Points, in no order, along strands that fork, close into loops and pass close to each other.
Two points are linked if the straight distance between their rows is under 56. Some points are linked to none.
ret: [ 43   4  55  -9   3  16  13  41  -9 -12 -13 -18 -12   8  -9   0   1   0
  18  22  -1 -19]
Gim: [  4   7  58 -17   3  21  -7  25  -5 -14   2 -14 -24  22 -13   5  10  32
  42 -10  22 -25]
Tedor: [ 43  14  43 -26   1  18   5   8  -8 -16  -7  -6 -10  -1 -16   6   2 -16
 -24  20  15 -40]
dok: [ 13  -5   9 -29  18  -1   0 -39  24  21 -26  25  20  -1  -8  21   2 -34
 -57  19 -14 -25]
lolet: [-11   8 -37  24  -8  -9  -1 -10 -21 -12  20 -21 -10 -31  16 -26  11  11
   2 -18 -10  55]
Difo: [  3   4   2   0 -38   2 -26  -7 -31 -22  16  -6 -21 -16  -6   7  11  -1
 -14  -2  22   5]
Zatu: [ 10 -12 -30  23 -19 -32  13  14 -23  -8 -11  -9   3 -19  13  -9 -12 -17
  18  33 -15  39]
Sozu: [ 38   3  54 -19 -12   9  -1  22 -20 -22  -4 -13 -14  -1  -9   8   4  -9
  -3  33  11 -27]
nogin: [-14  29 -38  30  -3  -3  48  22  -5  -6  -7 -12  11 -20  29 -10  -9   9
   7  11 -29  22]
vot: [  2  -2   0 -10  -4  12  -9   0   7  -3  13   4 -10   5 -11  -1   2   5
   3 -21  16 -10]
Dom: [ 21 -38  19 -29  11  12 -46 -29  14   5 -13   0   0  14 -21  34   3 -36
 -21  16  18 -23]
bila: [-34  -3 -31  18  36 -19  -2 -11  29  42  -5   4  20   8  13 -28   6  12
   5 -17 -37  28]
Zep: [ -7  15   9 -20 -22  15   2 -11  -3  -7  14  15  -5   9  -8   7   4  10
 -14 -17  19 -24]
Gireb: [-27 -13  -7  -9  40 -17  -5  -1  41  23  -5   2   9  26 -20 -18  -7  19
  33 -27 -16   4]
siteg: [-25  14 -24  16  16   9  15 -11  32  23   3  16  14   0  13  -2   8  11
 -22 -24 -28  12]
pigir: [ 12  15 -13  32   0  -6  27  23  -5  -3 -17 -11  -5 -17   2  -5   2  -2
  -5   5 -24   8]
supu: [-23   6 -47  25  -4 -12  43  12   1   9  -4   9  22  -3  31 -10 -22  -3
  11  17 -26  32]
pozas: [ 21 -18   5 -17  10   0   3  -5  18  18 -17  22  14  13 -10   7  -8 -16
  -5  12  -2 -13]
muled: [ 32  22  26 -11 -25  -6  46  21 -21 -29 -12   3   3   0   9   0 -12 -24
  -5  47   4 -28]
Zife: [-13  -1 -17  -2   9   9  23 -10  29  23  -4  26  17   8   0   6  -1  -6
 -25  -7 -17  -3]
vid: [-26 -16 -26  24  42 -41  -8 -12  28  60 -13   5  21  13  15 -17   1  -6
   5   7 -48  23]
goze: [-22  44 -38  32  -2   9  34  11   4 -20  -1 -11   7 -16  30  -4  -9  18
   3 -15 -26  13]
keda: [ 15  28  37 -27 -27  -6  32  12 -16 -24  -3  18   4   7  18   7 -15 -12
  -6  55  16 -40]
difov: [  9  32  21 -26  12  24  24 -20  17   5  -1  17  16  -1 -12   4   7  -1
 -52  -9  -1 -45]
tidif: [ 26   6  53 -16  17  22   0  39   3  -5  -4 -22 -14  14 -18  -1   5  20
  25   1   9 -29]
zova: [ -6  19 -36  37 -24  -2  18   7 -28 -15   8 -24 -14 -34  21 -17   8   7
 -14  -2 -12  42]
dese: [-16 -14 -44  12  -9   0 -16 -27 -10  -4  29  -6  -5 -23  16 -24   7  16
   1 -24   2  57]
giga: [ 25 -51  16 -17  18  -7 -33 -11  11  18 -16   0   6  25  -8  15 -12 -30
  26  35   9 -12]
zazi: [ 27  37  33 -19 -10  12  10  -4 -17 -17  -6  -4   2  -8 -16   2   2 -11
 -48   6  16 -40]
Fikuf: [-23  -7  -3 -35 -10  22  -8 -23  24  14  20  28   3  21 -10   2   0  18
  15 -31  29 -23]
dofak: [-20  11  -5  11  35  -1  18  16  40  24 -19   8  16  15  -6  -6   3  13
   5 -12 -28 -12]
sol: [ 11  49   7  11 -10  27   0 -16  -9  -9  15 -16  -7 -24  -6   5  14   7
 -72 -24   4 -23]
Tofe: [  1  35  14  13  23  22 -10  -6  20  -7   8 -15  -7 -11 -23   1  24  21
 -36 -47  -9 -22]
tuz: [ 18 -10  41 -39   0  16  -7   1   6   4   2  11  -8  22 -18  17  -4  -4
   8   7  25 -30]
fop: [ 21 -50   8 -13  28  -2 -42 -19  23  20  -9   2   1   6 -21  20  -5 -29
  -2  12   9  -6]
Rig: [-26   9 -47   7 -36  12   9 -16  -6 -18  28   6   3 -13  35 -16  -2  13
 -12 -10  12  35]
zem: [  8  16  11   4  29  18  -3  10  18   2  -8 -10  -7   1 -27  -5  16  10
 -11 -30  -9 -15]
vabar: [  9  -4  34 -27 -41   2 -35 -26 -30 -21  11  10 -18   2  -7  19   5 -18
 -19  21  33 -14]
gagid: [-19  15  -8 -27 -14  25  -2 -29  18   1  27  22   5  13  -4   5   2  15
 -24 -31  29 -25]
dez: [-13  32  13  -2 -25  22 -15   1 -20 -19  27  -6  -9  -5  -9   1  21  30
 -20 -38  31 -20]
gorug: [ 26 -30  -8  27  16 -19  -9   4  -6  15 -30  -9   3 -12  -8   8   0 -33
  -3  40 -24  20]
rin: [ 11 -22  15  -1  -1 -16 -10  26 -30  -9  -7 -15 -14  -5  -5  -9  -4   0
  53  17   6  21]
vimep: [ 35 -25   5   4  -3 -18  -1  12 -13  -3 -21   0   0  -8   2  10  -2 -39
   1  48 -10   8]
gaf: [ -5  34  10  18  13  11  10  27  -1 -18   0 -16   0  -9   3  -7  -3  17
  13 -30 -12 -20]
muf: [ -9 -29 -21  -5   3 -18   4   5  17  18  -7  16  19  23   6  -4 -16  -4
  31  13  -2   8]
Mig: [  3   9   5 -36  10  11  17 -27  23   8   0  27  17  15 -18  15  -4  -7
 -40   0  13 -31]
Buli: [  8 -18  11 -26  24   8   2  -1  36  22 -10  18  11  28 -23   3  -9   3
  10 -11   6 -22]
Netu: [ -1  23  24 -15 -15  14  27  17  -1 -19   1  14  -3  13  11  12 -15   8
   2  10  18 -44]
zomet: [ -6  33 -18   0 -35   2  48   7  -6 -24   5  17  10  -6  32   4 -25  -5
  -4  14   4 -14]
Figas: [-24  30 -21  16   6  26  -6 -17  25  -5  21  -2   5 -11   3 -10  23  28
 -34 -55  -4  11]
boku: [ 11  39  33 -30   1  20  15 -15  -3 -13   3   6   7   3  -7   6   1   0
 -43 -10  24 -59]
vapap: [ -8  -7 -30  -5 -14   1  18 -11  13  10   4  30  19   8   6   6 -12  -8
 -10   4   3   2]
nulap: [-15 -51 -28   4  18 -35 -32 -30 -14  12   9  -6   1   4  11 -12 -15  -1
  37  -2   7  40]
sukot: [ -3 -26 -29  11  -1 -28  -4   2 -20  -4   2  -8  -3 -16  12 -15 -14  -4
  30   9  -5  41]
Teben: [ -7  21  -8  35  24 -15  16  33   1   5 -18 -22  -2 -13   0 -10   3   2
  12  -3 -44  24]
rimup: [ -8   4   8   3 -29   1 -25  -1 -26 -16  21  -6 -20 -16  -4   0  16  15
  17 -15  20  13]
Nifub: [ 26  -3   3  10 -11 -14  27  29 -17 -11 -23  -4   2 -12   7   3  -6 -28
  -2  44 -18   1]
dituv: [ -4  53   8   6 -26  31  -1 -10 -24 -15  22 -15 -16 -10  -4   0  13  17
 -41 -36  17 -25]
fur: [-28 -17  45 -27 -40  10 -22 -15 -27 -11  26   7 -14  18  -5  11  16  19
  30  13  38  -7]
gafod: [ -8 -45 -13   0  -2 -32 -26 -11 -24   7   5  -9  -3  -8   8 -11 -10   3
  50  12  14  38]
sapo: [-14  42   4  21 -15  19 -14  12 -29 -30  25 -22 -23 -12   2  -3  12  34
  -4 -38  13 -11]
repov: [ 17  17  57 -11 -14  18  -2  28 -33 -20   6 -18 -19   4  -6   3  10   9
   3   6  15 -30]
gise: [ -9 -17  30 -24 -38   6 -39 -19 -30 -18  18  15 -15  12   2  26  11  -6
  10  16  39  -9]
Kikol: [ 14 -29   0   8  42  -6 -13  -5  27  38 -16   8  11  12 -17   2   0 -13
  -8   3 -30   0]
gevap: [ 17 -23  13  -6 -15 -16  -2  19 -12  -5 -10   3  -4   2   0   1  -9 -10
  31  25  13   5]
bufo: [-19  33 -41  22 -32  17  18 -10 -14 -26  23  -6  -3 -25  38  -5   5  16
 -25 -14   2  23]
giru: [ 32  20   9  14  -1   0  35  28 -12  -7 -16  -8   4 -12  -2   4  -2 -16
 -16  23 -22  -9]
dunen: [  6  24 -20  23 -25   1  26  18 -15 -18   6 -12  -6 -20  14   0  -1  -8
  -7   3 -11  19]
fogib: [ 11 -12 -35  20 -21 -28  19   2 -10   8 -17   5  11 -10  18   5 -19 -33
  -1  40 -19  31]
mugo: [  3   1  20  -5  18  10 -13  17   9  -5   3  -9  -4  15 -21   0   8  16
  19 -36   4 -12]
taba: [ -1   6  21 -33 -42 -14  23   1 -20 -26   7  29   5  20  18  13 -13 -17
   9  51  19 -27]
bife: [-20  40  -8  22   3   8   3  21  -5 -27  13 -17  -8 -20  15  -5   1  36
   8 -40   1  -4]
Foge: [-11  -7 -26  -8  -6 -14  31  12  19  22  -9  30  22  21  10  -2 -26  -9
  11  15  -3   0]
der: [-22  31 -17   6   7  22  16 -21  22  10   8  15   9  -3   4   0  16  19
 -40 -38 -14  -1]
Fibe: [  4 -14  43 -32 -14  16 -14   9  -7  -2   5   0 -16  27 -14  13  15  17
  30   5  23 -20]
fule: [ 15 -20  10   3  16 -16 -13  16  -3  -4 -13 -18 -12  -1 -18 -13   2  -5
  30  -2  -6  15]
molo: [ -6 -35 -35  14  -5 -20  -3 -11  -3  19 -12  13  17   0  15   2 -23 -28
   5  33  -7  25]
dil: [-27 -10  17 -14 -27   4 -21  -8 -26 -15  28   7 -18   6  -3   6  10  30
  29 -15  38   6]
fir: [ 12 -25  10   0  16   2 -47 -17  -1   2   1 -12 -18  -6 -26  -1  15   1
   4 -28   7  13]
Mipum: [ 20 -56   9   2  20 -19 -37   1   1   9 -18 -17  -6   1  -3   9  -7 -28
  31  25   5  11]
Mam: [ -2 -24 -10  21  40 -28  -8   0  32  58 -23   9  20  13  -4   3   1 -17
   4   8 -39   9]
lefum: [  7  -9  13 -20 -31 -12  14  12 -13 -16   0  17   2  16   9  12 -13 -17
  22  38  17 -10]
Biv: [-29  -9 -41  -1 -18   6  -6 -27   5   0  35   9  -1  -2  22 -14   1  25
  -2 -26  15  36]
rogef: [  4 -22 -13  27  41 -32 -12   8   3  25 -20 -18   2 -10  -3 -20   2 -11
  13   9 -35  38]
nul: [ 14  -8  20  -8 -25   6 -22  -5 -24 -15   5  -2 -16  -7 -17  12  11  -8
 -18   7  22 -19]
Kage: [-28  44 -24  24   2  25  10   0   9 -16  16 -15   3 -15  18 -13   6  36
 -15 -50  -6   7]
kome: [-11 -44 -21  18  38 -38 -28 -28   5  26  -4  -5  11   3   9 -12 -10  -7
  16  -1 -15  36]
Beku: [-27  15 -34  36  11  -8  11   3   6   7  -3 -13  -1 -21  19 -16  11  10
  -6  -9 -40  45]
Sapov: [-10   0 -39  26   8 -16  19   4   4  17  -5   2  10 -16  15 -12  -1  -1
   5   8 -33  36]
vuf: [ -5 -14  16 -14  39   1  -5  10  41  20 -13  -2   3  33 -32  -8  -4  12
  32 -27   4 -13]
lebes: [-36  -6 -27   8  33 -12   6  -4  32  24   2   4  14  12   2 -22  -5  23
  16 -27 -14  22]
zugo: [ 18 -21   2  16  21 -11 -11   9   4   8 -17 -10  -3  -7 -10  -4   4 -19
  -1   6 -12   9]
pesu: [ 10  35   5  16   9  23 -12 -18   5   8   9 -13 -13 -19 -23   0  31   8
 -61 -41 -11 -12]
kur: [ -5 -49 -25  18  19 -26 -28 -20   6  25 -12  -1  10  -7  10   4  -7 -27
   0  21 -10  27]
zugit: [ 10  12  28   2 -18   7   3  18 -24 -22   7 -11 -20   3  -6  -1   9   9
  12  -2  17 -14]
Moz: [-35  20 -42  26   3   5  21   3   2  -9   9 -10   3 -17  30 -16  -3  26
   3 -22 -18  32]
bani: [ 20  -7  12 -39   4  -2  10  -7  15   6 -13  22  11  14 -11  16  -9 -28
 -26  20   5 -30]
Zun: [ -2 -39  -7 -10  -7 -21  -5  11  -8   3  -8   7   4  13   3  -4 -19  -8
  45  32  11  10]
dudam: [-12  33   1  29  28  -4  21  31  11 -11 -20 -28   3  -9   3 -10  -6  12
  20 -22 -33   1]
lari: [ 11 -35  30 -44   1  11 -32 -24  11   6  -3  11  -3  25 -22  24   3 -13
   5   5  29 -25]
Per: [  5 -45 -12 -11 -12   2 -49 -42  -2   1   6   7  -5  -6 -10  26  -4 -19
  -9  10  29   3]

A fork is a point with three links, a tip a point with one. Leave the first point through the second and follow the links. Name the first fork or tip that comes.
Kikol / Mam | Sozu
Fikuf / gagid | bife
Mig / bani | Kikol
dituv / sol | Fikuf
tidif / Gim | Mipum

Name the points in between on the shortest way along the links from the first point to the second, in order.
Fikuf / dese | gagid > Zep > vot > mugo > zem > Tofe > pesu > sol > dituv > dez > sapo > bife > gaf > dudam > Teben > pigir > dunen > zova > lolet
lebes / repov | Gireb > vuf > Buli > pozas > bani > Mig > difov > boku > zazi > Tedor > Sozu
mugo / Zun | zem > Tofe > pesu > sol > dituv > dez > sapo > bife > Kage > Figas > der > siteg > Zife > vapap > Foge > muf
muf / Nifub | Zun > gevap > rin > fule > zugo > gorug > vimep
